Points on a hilly landscape, in no order, each with its height.
From any point a ball rolls to the lowest of the 2 points nearest to it. It stops when none of these is lower. Distance is the straight distance between rows; heights are no part of it.
K32 h=54.1: [1,3,-8,28,-7,16,-1,-7,6,-12,-15,-4,-16,1,9,2,-15,-8,7,-15,-22,8,21]
K750 h=43.2: [9,-1,0,21,3,11,7,-5,-15,-3,-14,1,-17,-10,5,-5,-16,8,-1,-19,-13,7,4]
K471 h=54.8: [-5,-19,13,-8,24,-8,-5,-9,6,-15,7,-14,-7,3,-11,17,4,4,33,12,10,-7,-3]
K965 h=23.1: [5,9,-2,3,4,8,-3,-3,-33,-16,-10,-5,4,-6,24,-4,-2,12,5,9,-7,6,-4]
K206 h=50.9: [4,-1,6,-5,-2,6,-7,2,-4,7,3,-1,17,2,18,4,12,7,13,21,-1,-3,-3]
K210 h=12.5: [-23,-14,1,-6,4,-5,-3,3,15,12,21,8,6,-1,-3,-2,-19,-4,1,-11,10,8,16]
K771 h=10.8: [6,1,6,12,14,2,9,0,-7,0,12,4,-17,-20,21,-7,10,-8,-3,-2,-9,12,3]
K683 h=44.9: [26,-8,-17,-12,0,-2,-5,0,-7,2,-23,21,3,-12,0,-1,-17,-2,-6,11,-2,-7,5]
K631 h=43.9: [7,6,-8,19,-4,-23,-2,3,-7,2,11,-11,-14,-11,1,-9,-1,-8,-17,-24,-15,4,3]
K557 h=27.0: [-7,-4,9,14,-19,-1,3,10,24,19,13,8,2,-19,6,-7,11,-1,-15,8,-7,16,-2]
K291 h=51.7: [-1,2,-6,14,7,-13,6,-7,-10,3,8,-5,2,-22,-7,-1,-9,-9,-1,-18,3,-3,-4]
K618 h=25.2: [4,3,15,-16,-19,13,-10,9,-13,21,23,2,-4,12,3,12,5,-14,0,0,10,-8,0]
K411 h=52.8: [0,-7,-10,21,-18,3,-22,-13,3,-15,-5,-4,-20,5,-9,3,-3,-11,11,-8,-7,2,21]
K312 h=54.9: [-8,11,-19,-12,-2,-15,-1,-3,16,-6,14,6,29,4,-17,-11,2,-7,-8,-5,3,-7,-6]
K293 h=38.7: [20,-5,-14,2,-19,-7,-5,3,14,-3,-15,17,-7,-4,-14,-6,-8,-7,-11,6,-4,-9,6]
K53 h=8.9: [15,1,10,4,-14,17,7,11,-21,-1,-16,7,-19,-5,20,4,-16,-12,-6,9,-8,4,14]
K190 h=19.4: [2,5,13,22,-9,7,10,0,3,17,-1,4,-4,-26,24,-1,7,3,-5,6,-16,11,-7]
K760 h=37.7: [-13,-31,-3,3,30,1,1,-13,24,2,-12,4,16,-7,-21,-2,15,17,22,1,7,0,0]
K598 h=56.8: [8,9,-11,14,-20,17,15,7,10,3,-13,24,-4,12,-1,-12,10,-16,-23,-10,-13,-1,7]
K191 h=46.9: [-2,-11,17,-14,26,1,0,-12,-1,-6,-19,-16,9,-20,-32,6,2,3,2,-16,29,-24,-9]
K328 h=37.6: [10,-3,18,-14,10,-10,0,16,-10,3,0,-12,-15,0,-24,-9,0,7,-16,-7,26,-10,1]
K845 h=56.4: [16,-10,0,-2,24,-3,6,2,-9,16,-12,-6,6,-14,-9,7,7,5,16,1,20,-10,-6]
K915 h=37.8: [-8,20,-5,10,-8,-13,6,0,2,-3,-15,-3,17,-10,31,5,-19,8,-2,15,-12,2,-3]
K410 h=55.9: [-10,26,-3,0,-12,0,17,17,5,-4,5,5,-11,7,8,6,-8,-23,-13,-6,11,-4,2]
K974 h=64.5: [3,14,-18,5,-6,9,20,-6,7,-9,-7,21,9,11,-3,-4,12,-16,-11,4,-8,-1,-12]
K91 h=44.1: [7,14,1,12,-21,14,12,9,6,-1,-19,6,-9,8,13,1,0,-12,-21,-3,-37,5,4]
K470 h=52.9: [-9,-5,-11,-7,18,-22,2,-7,11,-7,1,0,15,3,-30,-8,-8,-1,-8,-19,13,-11,-2]
K916 h=56.3: [-4,-11,-1,-2,21,-8,15,0,8,-7,-13,-5,14,8,-5,12,-3,12,31,19,16,-3,-7]
K703 h=29.6: [3,-1,20,-10,0,8,5,15,-7,28,16,-11,1,17,-3,7,12,6,11,-8,15,-7,-4]
K112 h=15.1: [-25,-6,0,5,-9,-11,2,4,7,24,16,5,16,11,13,8,-10,-3,-7,-7,-5,14,3]
K436 h=43.5: [7,6,-5,-8,4,1,-17,-7,2,-18,1,-3,8,-13,-13,-10,22,3,2,6,1,-15,-9]
K273 h=28.8: [-6,-4,5,-2,-21,-13,-24,12,-2,3,20,-16,-29,-3,4,7,-17,-4,-7,-7,-5,10,9]
K539 h=39.6: [8,13,4,0,-23,4,-10,-6,4,-13,12,-8,0,-14,-9,1,9,-1,6,6,-9,-11,-14]
K201 h=36.6: [-24,8,-8,6,-17,9,-19,15,-2,-6,10,-9,-28,5,5,0,-5,-8,-9,-21,0,10,9]
K824 h=11.3: [-3,15,1,-9,23,17,20,-12,-27,-12,14,-4,1,6,20,0,9,-1,-3,9,-1,19,-13]
K304 h=32.6: [15,3,-12,13,13,7,5,-8,-25,-10,-24,6,-10,2,23,6,-15,-1,13,0,-7,-3,8]
K261 h=31.0: [3,9,-13,-5,-5,-2,4,-4,-3,-18,-18,8,9,-3,12,-3,-28,2,-5,8,-12,-2,4]
K559 h=9.7: [-10,-10,5,-8,-2,1,-7,1,17,2,4,11,-13,15,-20,2,-22,0,3,-10,22,-10,16]
K309 h=54.3: [-2,-4,-9,-2,16,-15,17,-3,-14,16,2,-9,23,-11,-13,7,-21,1,6,-13,13,-2,-12]
K404 h=34.9: [0,-8,-1,6,-1,-39,-15,3,6,6,21,-16,-16,-4,-5,1,-9,-6,-8,-15,-6,4,9]
K504 h=45.3: [-12,1,-1,-8,13,-7,-22,1,13,-31,-2,-1,2,-12,-4,-21,19,3,-10,8,7,-6,15]
K720 h=47.4: [-18,0,-6,-1,6,-15,-7,10,6,-7,0,-12,22,15,4,-8,11,21,7,6,3,5,-2]
K313 h=21.6: [2,-8,-1,-9,-3,9,1,-20,1,3,5,24,-1,9,11,3,-15,-6,-7,3,-31,9,-1]
K265 h=34.6: [7,-16,-22,3,27,-3,-7,-16,12,-8,-10,20,4,-20,-11,-3,24,2,7,4,-6,4,-8]
K843 h=25.9: [-4,-2,-3,-15,3,1,8,-11,-17,-2,7,12,10,0,8,2,-28,-8,-7,6,-8,11,0]
K933 h=49.0: [-2,7,-1,-9,-5,-15,-6,14,4,-1,-13,-15,32,9,17,2,4,25,11,26,-6,-5,-9]
K947 h=22.7: [-8,-5,11,1,-26,9,-20,-10,25,2,21,-6,-29,4,-2,11,-7,2,3,1,-22,23,-2]
K159 h=16.6: [16,3,12,-10,-26,10,-10,-1,7,13,13,9,-14,16,-5,5,0,0,-6,0,-10,-12,-6]
K54 h=16.1: [-5,-14,-3,6,-14,6,-13,-12,3,-2,9,9,-15,11,10,-1,-6,2,-7,-3,-32,27,8]
K530 h=65.1: [-12,35,-4,3,-18,4,17,5,8,-1,2,8,7,18,9,-1,13,-11,-20,-3,-7,-4,-16]
K264 h=30.6: [3,-8,3,8,-3,-16,-6,1,29,6,12,-4,4,-14,7,-2,16,13,1,17,-20,12,-10]
K821 h=44.8: [-3,22,7,-4,3,2,25,17,-4,5,-5,1,-3,9,17,8,-2,-11,-7,15,26,-1,-1]
K787 h=49.6: [-1,-27,9,-17,17,-8,-10,3,-8,3,-15,-8,9,14,-29,-7,-1,19,1,-9,20,-9,7]
K307 h=32.9: [8,5,3,17,2,11,16,7,-9,8,-14,10,-9,-3,6,-4,4,-6,2,2,25,-3,5]
K262 h=48.3: [-2,-22,15,-26,27,-5,1,-3,0,3,-20,-25,14,7,-34,2,14,10,14,-16,21,-22,-1]
K399 h=45.4: [-19,5,-16,25,-27,15,-16,0,-5,-8,3,2,-12,13,-3,1,4,-18,4,-20,6,4,19]
K905 h=36.3: [-8,-17,-4,13,17,7,-3,-21,19,-12,2,12,-3,-6,-6,-6,13,13,14,3,-7,10,-3]
K590 h=58.2: [-15,20,-9,0,-23,-9,-6,11,21,1,13,-1,12,18,-3,-1,10,-2,-10,-4,5,-7,-7]
K589 h=53.1: [6,-5,12,0,2,5,-4,-4,2,-9,9,-6,-8,-2,10,17,8,2,30,25,2,-5,-6]
K193 h=17.5: [-8,11,-3,-5,17,17,-2,-7,-27,-21,3,0,7,-4,10,-19,5,7,-6,-4,4,9,2]
K806 h=55.4: [4,-9,-8,-20,24,0,15,-5,-21,14,-6,-20,29,-10,-10,15,-6,1,25,4,15,-2,-7]
K79 h=43.1: [1,12,8,-9,12,4,3,-5,-12,-8,-4,-9,2,-7,-26,-4,-1,-5,-5,-12,34,-23,-1]
K779 h=26.4: [16,13,4,7,-6,9,11,0,-17,7,-21,8,-5,-10,31,6,-6,-12,-14,10,-33,0,1]
K449 h=22.0: [4,-7,6,-1,-27,9,-21,8,-18,-4,5,1,-20,-4,9,1,-14,-8,-6,2,-8,7,19]
K345 h=28.0: [12,4,-11,0,-22,2,-16,-11,25,6,-2,15,1,19,-14,-7,-1,8,-8,-6,-12,-13,0]
K754 h=58.3: [15,5,3,-2,14,15,18,7,-13,28,-9,-4,16,-4,-3,-4,11,4,0,2,31,-8,-3]
K428 h=1.7: [8,12,10,0,15,22,14,-11,-21,-3,12,3,-14,-1,19,-7,5,-1,-5,-10,-20,8,-10]
K358 h=47.0: [0,20,-3,3,-18,-14,-4,7,-13,-5,-19,-10,14,15,22,9,-16,17,2,13,0,-9,-6]
K838 h=57.4: [13,-12,1,-17,30,-7,15,11,-1,11,-7,-12,12,7,4,3,17,6,19,20,13,-1,0]
K650 h=51.0: [-10,-17,6,-23,13,0,0,-8,-2,-2,9,0,10,4,-32,-3,-15,-1,4,-9,21,-6,5]
K892 h=31.1: [2,8,6,11,-25,4,-13,-5,23,-1,17,-6,-18,0,6,10,16,-7,8,9,-17,2,-4]
K879 h=21.8: [-2,-4,-2,9,-6,1,6,2,-3,14,2,14,-1,17,6,5,-2,-2,-5,-4,7,6,1]
K8 h=46.3: [-14,-4,3,-14,5,-18,-19,15,12,-20,4,-17,14,2,-13,-19,26,18,-7,10,2,0,1]
K831 h=32.8: [12,-10,-4,4,17,-7,7,-4,14,9,7,11,3,-24,2,-4,22,4,-4,9,-14,9,-17]
K22 h=33.2: [-3,-10,18,-9,2,1,9,22,-10,10,9,-12,-16,17,-19,7,2,7,3,0,30,4,-7]

Where does a ball stop that starts at each point below?
K410 | K559
K590 | K159
K191 | K159
K905 | K428
K760 | K428
K754 | K559
K806 | K53
K411 | K53
K32 | K428
K838 | K54
K720 | K54
K358 | K54

Call two points neighbours if one is among the 2 nearest of the other. Go from one point of each pair to the other, from neighbour to neighbour, staying as low as possible. Name the highest point that can't be avoided.
K53 and K559 | K838
K428 and K53 | K32
K559 and K159 | K650
K54 and K159 | K683
